Each row is a point on a landscape with many valleys, with its height.
A ball rolls from a point to the lowest of its 2 nearest points, and stops where none of them is lower. Distance is the straight distance between rows; heights are no part of it.
j616: [ 28   6   4 -12   5  -2   7 -11   3  16  28   3 -18 -41 -36 -16   7 -17
 -10   9  -1  10  43]  (h 6.64)
j201: [-21 -19   9  11 -26  -6 -10  -9 -10   6  -1  14  -5   4  18  12   0  24
  -4  -1   3 -18 -22]  (h 2.68)
j242: [ 17  29  -4 -10  -1  16  20   3  18   3 -28 -14  30  12 -13  -3  -6 -24
   7   9 -25  -9 -38]  (h 8.15)
j682: [ -3 -15 -10   5  25  14  13  12  -3 -20  14 -14 -10  11  -8 -20 -10 -15
 -14   2 -27  13   4]  (h 5.54)
j82: [  6 -21 -16  -1  28   8   4   0   2  -4  10 -21   7  12 -16   6  -1   9
 -26  -1  -4 -12 -11]  (h 3.72)
j890: [ 14   7 -10  -1   7  -4  31  11  -8   7 -13   0 -10  15 -40 -10   1 -10
 -24  11 -20  26  -1]  (h 7.14)
j134: [-17 -10   0   7  -5  17   8 -13   5  26 -14 -16  -2  17  11   8  -3  12
  -6  18  12 -10 -12]  (h 3.18)
j52: [-27   4  11  20   3  23 -13  16  -1   0 -17 -19   9  20  22  -9 -18  -9
   4   9  -6   3 -22]  (h 5.63)
j587: [ -4   9   7  -3   1  15  30  19 -10  -4 -16 -12   4  18 -22  -7  -9 -12
 -12   4 -33  14 -10]  (h 7.74)
j657: [  1  43   7  10   2 -10 -36 -11  27  -9  -5  -3  16  -7  18  13 -10 -12
  37  -2 -18  -8 -12]  (h 4.83)
j419: [ -6   1 -14   5   4  -7 -18 -10  -9 -23   8  -1  -5   6  39   2  14  -5
  20 -17  34  16  33]  (h 6.14)
j253: [-23 -23  -4  20  -3  29   2  -8 -19  22   7  -7 -11  21  15  -1   7  18
 -18  19  22 -14 -23]  (h 2.36)
j522: [  5  -9  25  30 -23 -14 -20  14   3  15   5  -7 -12  15  -1   1  16   1
   4 -11  25 -16 -10]  (h 3.76)
j907: [ 22 -15 -16 -23  19   0   0 -11   1  21   0   2   2 -24 -32  13   1   5
 -28   8   4 -11   3]  (h 7.72)
j574: [-15   0  -7  -3  18  22  26  22   7   3 -23 -11   4  23 -16 -18 -15  15
 -11   8 -18  14 -21]  (h 8.24)
j681: [ 21 -19  -5   9  -7 -12   8  -1   4  38  -7  -8  -2  -4 -22  10  -1  14
 -19  21  20  11  -7]  (h 8.75)
j157: [-35  31  10   8   6  11 -23  10   1 -32  -4   5 -14   8  16 -24 -23 -24
  19 -18 -37   4   9]  (h 3.49)
j719: [ -3 -21   5   1 -26  -8   9 -17 -13  15  11   7  -1  -4  17  22   8  26
  -9   4  25   5  -4]  (h 3.47)
j954: [  7 -19   0   3  -5 -25 -17   0   6 -17   1  11  -6  -6  -2   9   8  -3
  11  -8 -13 -14  12]  (h 7.07)
j995: [ 10  20   4   7  -6   1 -15  14   6 -34 -13   8   2   0  -2 -13  -5 -36
  25 -15 -40 -13 -15]  (h 7.04)
j287: [ 20  29  21  -4 -17  -8 -14   9   9  -8 -23  -5  19   3   0   9  12 -24
  28 -18   0 -26 -13]  (h 7.16)
j598: [ -4  -5  -5 -32  -2  18  17  -9  -7  13  32   9  13 -27  11  -1  11  22
  -5  15  39  24  28]  (h 4.02)
j961: [-12 -21 -18  -1  15   0  -2  -9  -5  -4  24 -10   7   6   7  -4   9   0
 -34  -8   7  -2   9]  (h 4.39)
j715: [  9 -21  10  18 -14 -21  -9  15  -8  10  12   3   4   4  -7   5   7   5
 -20  -5  11 -11 -12]  (h 2.60)
j700: [-32  17  11   2  -3   0  -3   5  -3 -27   1   9 -28  13  10 -18  -2 -20
   8 -32 -21  -2  22]  (h 4.70)
j575: [  5  -9   1  12  12   2   0  11   3 -39  20  -1 -22   9   1 -21 -11 -31
   4 -19 -29   6   8]  (h 6.08)
j913: [ -3   1  13   7  -1 -12   6  17 -14  -9  12  -9  -3  15  -1   3   2 -19
 -11 -14  -9  18  12]  (h 5.43)
j830: [ 40   3   6 -11  -5  -1  15  -2  -1  15 -16 -12  11  -4 -17  24  12  -8
  10  13   5 -10  -7]  (h 8.01)
j310: [ 12  42  12  14  -3   1 -32  11   9  -9 -18  -8  18   7  15   6 -15 -27
  23  -4 -13  -9 -24]  (h 6.17)
j897: [ 12   3   6 -19  -1  14   8 -15   7  16 -25 -22   8 -10 -12  31  -4  13
   5  14  -1  -8   4]  (h 8.29)
j966: [-13   6   0  -2 -11 -12 -19  -8   3 -19 -19  15 -23  -7  27   3  -6 -13
  39  -8   1  15  39]  (h 6.57)
j39: [ 24  10  13   0 -10 -18   7  12 -12  -5   2   6   0   1 -20   5  19 -27
   0  -5 -13   2   8]  (h 6.06)
j350: [ 23  -1  -2 -27   4   0   5 -12  -4  20  30  21 -10 -53 -33  -2  -4   7
 -18  18   4  18  26]  (h 6.33)
j3: [  2 -12   1   3 -10 -34  -8 -11 -11   8  28  14   6 -20  -6  -5   8   6
 -25  -4   6  18  17]  (h 7.88)
j450: [-43  -2   6  12 -20  -3  -8   0 -13 -14 -13  18   3  12  27  -7   4  15
  10  -8  -5 -10  -8]  (h 3.84)
j314: [  6 -16 -29   0  29   8  10   7  -1   2  -6 -14  -4  10 -30  -8  -8  33
 -41  -2   1  -2 -24]  (h 2.95)
j98: [ 25  30  -2   2   4  23  -8  14 -12 -40 -16  -8  15   3  -6 -22   2 -38
  24   1 -36 -17 -24]  (h 7.47)
j608: [-36  26  11  11  11  17 -22  18   2 -13 -11  -2   7  10  30 -13 -25 -28
  11  -2 -24   6 -10]  (h 4.68)
j789: [ 16  27 -10  -3  15  21  17  24  19   0 -46 -14  15  26 -17 -19 -16 -22
   6  10 -19   5 -33]  (h 8.74)
j428: [-10  18  16  22 -13  -9 -32  -7  16   3 -10  -1   6   1  16  11  -3  11
  32   5  -8 -23 -19]  (h 2.84)
j918: [ -5  -4 -11 -36   7  16  27 -23   3  18  14   5  -6 -19  -3  11   1  17
  -9   8  14  15  28]  (h 3.44)
j62: [-14 -12 -11  -8 -12  12  19 -28 -12  11  -9  -1   6   5  20  17   1  20
 -13   9  15   4  -4]  (h 3.86)
j307: [  0 -19 -13   5   0 -23   3  -8  -9  24  11   6   9 -15  -9   1  -1  13
 -29  22  13  22   6]  (h 8.30)
j759: [ 10  -7  -4   2  28  26   4  15   2 -26  -5 -21  12  11 -13 -13 -13  -6
   5   3 -33  -9 -19]  (h 4.87)
j702: [ 24 -24   0 -10   0 -14 -11  -3   3   5   2  10   4 -24 -19  16  10  -7
  -8  -6  -2 -27   9]  (h 7.46)
j47: [ 12  -4  -3   4  21  15  -1  -1   8  -2  -2 -21  15  18 -12  14  -2   1
  -2   9 -12 -28 -25]  (h 4.26)
j448: [ 19  30  -1  12  -7  18 -16  15   2 -21 -16 -10  35  -1   3 -20   1 -23
  22   9 -29 -25 -49]  (h 7.83)
j872: [-18  -1  -4 -18  -9 -18   2 -10  -2 -10  21  29  -7 -15  13   0  23  34
  18 -21  24  -2  33]  (h 7.01)
j223: [ -4 -25  15  14 -13   2   6  14  -5   0   6   2   5  13   1   2  -6  11
 -15  -2  -7 -15 -36]  (h 1.87)
j868: [-15 -20 -19  12  -5  -6  -7 -13  -9 -12  16   3   6   2  29   0  18   2
  -4  -4  24   1  19]  (h 5.23)
j925: [  3   6 -13 -23  16  -8  33 -15   6  23  12   0  -6   0 -21   8   3  11
 -21   7   6  19  16]  (h 4.08)
j592: [ 19  17   6   6  20   3  -9  -4  -8 -15  14  -5 -39   1   0  -1  -8 -45
   5 -15   2   9  40]  (h 7.54)
j848: [ -6 -14 -29  -7  25   6  13   1 -20   5  10   9  -6  -6 -17  -5 -16  29
 -57  -4  10   8 -31]  (h 2.03)
j788: [-20 -13  -9   1 -17 -20 -14  -6  -2  -2   0  20  -8  -2  15   2  18  41
  23 -16  36 -14  15]  (h 6.42)
j873: [ -2  -3   5   2  -2  -5  -8   5   7 -31   2   5  -3   6  -1  -4  -5 -11
  10 -17 -38 -16  -4]  (h 6.56)
j945: [-13  -2  -4  -8 -11 -25   1 -17 -17   0  37  29  -4 -21   6  -3  17  23
 -16 -18  19   8  25]  (h 7.48)
j255: [ -9 -29  -7   0  -1  -1  14   9 -20   2  10  14   0  -3  -5   4 -12  12
 -38   0  -7   2 -29]  (h 1.24)
j348: [  7 -18  18  -4 -16 -10 -10  -3  21   9   9   9   2 -10  19  17   9  25
  32   4  22 -12   7]  (h 5.36)
j494: [-44  19 -11  12 -20  -4 -24 -11  -3 -17 -29  14   2   9  36 -10   4  15
  32 -15  10 -10   3]  (h 5.35)
j265: [ -6   6   9  -9   1  -3  27 -12  -9   5  22   5 -11   4  -7   9   8  -5
 -13   1 -10  17  22]  (h 4.75)
j785: [  1  -4  -7 -29  12  -1   9 -13   3  38  28  10  16 -35  -8 -11  -6  27
 -23  16  40  29  15]  (h 4.71)
j354: [-35  14  11  -2 -13  17  17 -21 -10 -15  10   6 -25   4  15  -9   1 -18
  -2 -17 -24  -1  21]  (h 5.47)
j649: [ 32  12  -3   9   8  -5  27  15 -15  -9  10  -8  -8   9 -36 -13   9 -30
 -14   4 -19  19   3]  (h 6.59)
j35: [ 11 -20   8 -21  -5  -3  -3   4  10   7  11   8   2 -27   5  15   7  13
  14  11  15   1  27]  (h 5.75)
j859: [ 12 -18   3 -30  -1  -6  -2  -6   0   8  30  33  -8 -53  -7   7  -4  19
  -3   9  12  10  24]  (h 6.07)
j973: [  5   1  -4  -1  17  30  20  35  25   2 -39 -17  13  13 -15 -33 -22   6
   5   8 -17   6 -35]  (h 8.70)
j623: [ -7  10  20   6 -12 -20 -20   2  19   2  -8   7  -3   5  17  12   7  22
  49  -2  17 -16   2]  (h 4.51)
j25: [ 14   0  10   9   0  -1  -1   2  18  23 -25 -15   4  12   9  18  -6 -13
  21  22  12   6  -4]  (h 8.62)
j454: [ -1   1  -6  -1  17  -3 -12  -6 -10 -17  13 -14 -16   0  15   7  -1 -21
   0  -7  13  16  41]  (h 6.99)
j941: [ 28   1  -9  10   7  -5  11  13  16  29 -29 -23  -3  16 -18   2   1  -4
  -3  19  23  17  -6]  (h 9.49)
j38: [-13 -11   8  24 -21 -22 -22   1   9  13  -2   1 -21  14   8  -7  14  29
  21 -18  42 -17   3]  (h 5.34)
j470: [  3 -11  -8 -13   3   4  17 -11   4  49  17   6   1 -16   2   5   0  34
 -23  18  48  15  -2]  (h 5.27)
j412: [ 29  16  11  -6 -10   0   6  -4  11   6 -17  -8  26   8  -5  16   8 -19
  17   4  -9 -22 -25]  (h 7.67)
j414: [-34  22  -7  10  -5   0 -29 -14  -6 -31 -21   8  -7   3  38  -4 -11 -13
  27 -14  -5   6  14]  (h 5.26)

Two balls start at each pair of points below. Name the first point that both come to, or write -.
j307, j868 => j255
j592, j419 => j82
j897, j242 => j412

Where does a ball stop that starts at each point below?
j681 => j255
j789 => j428
j350 => j428
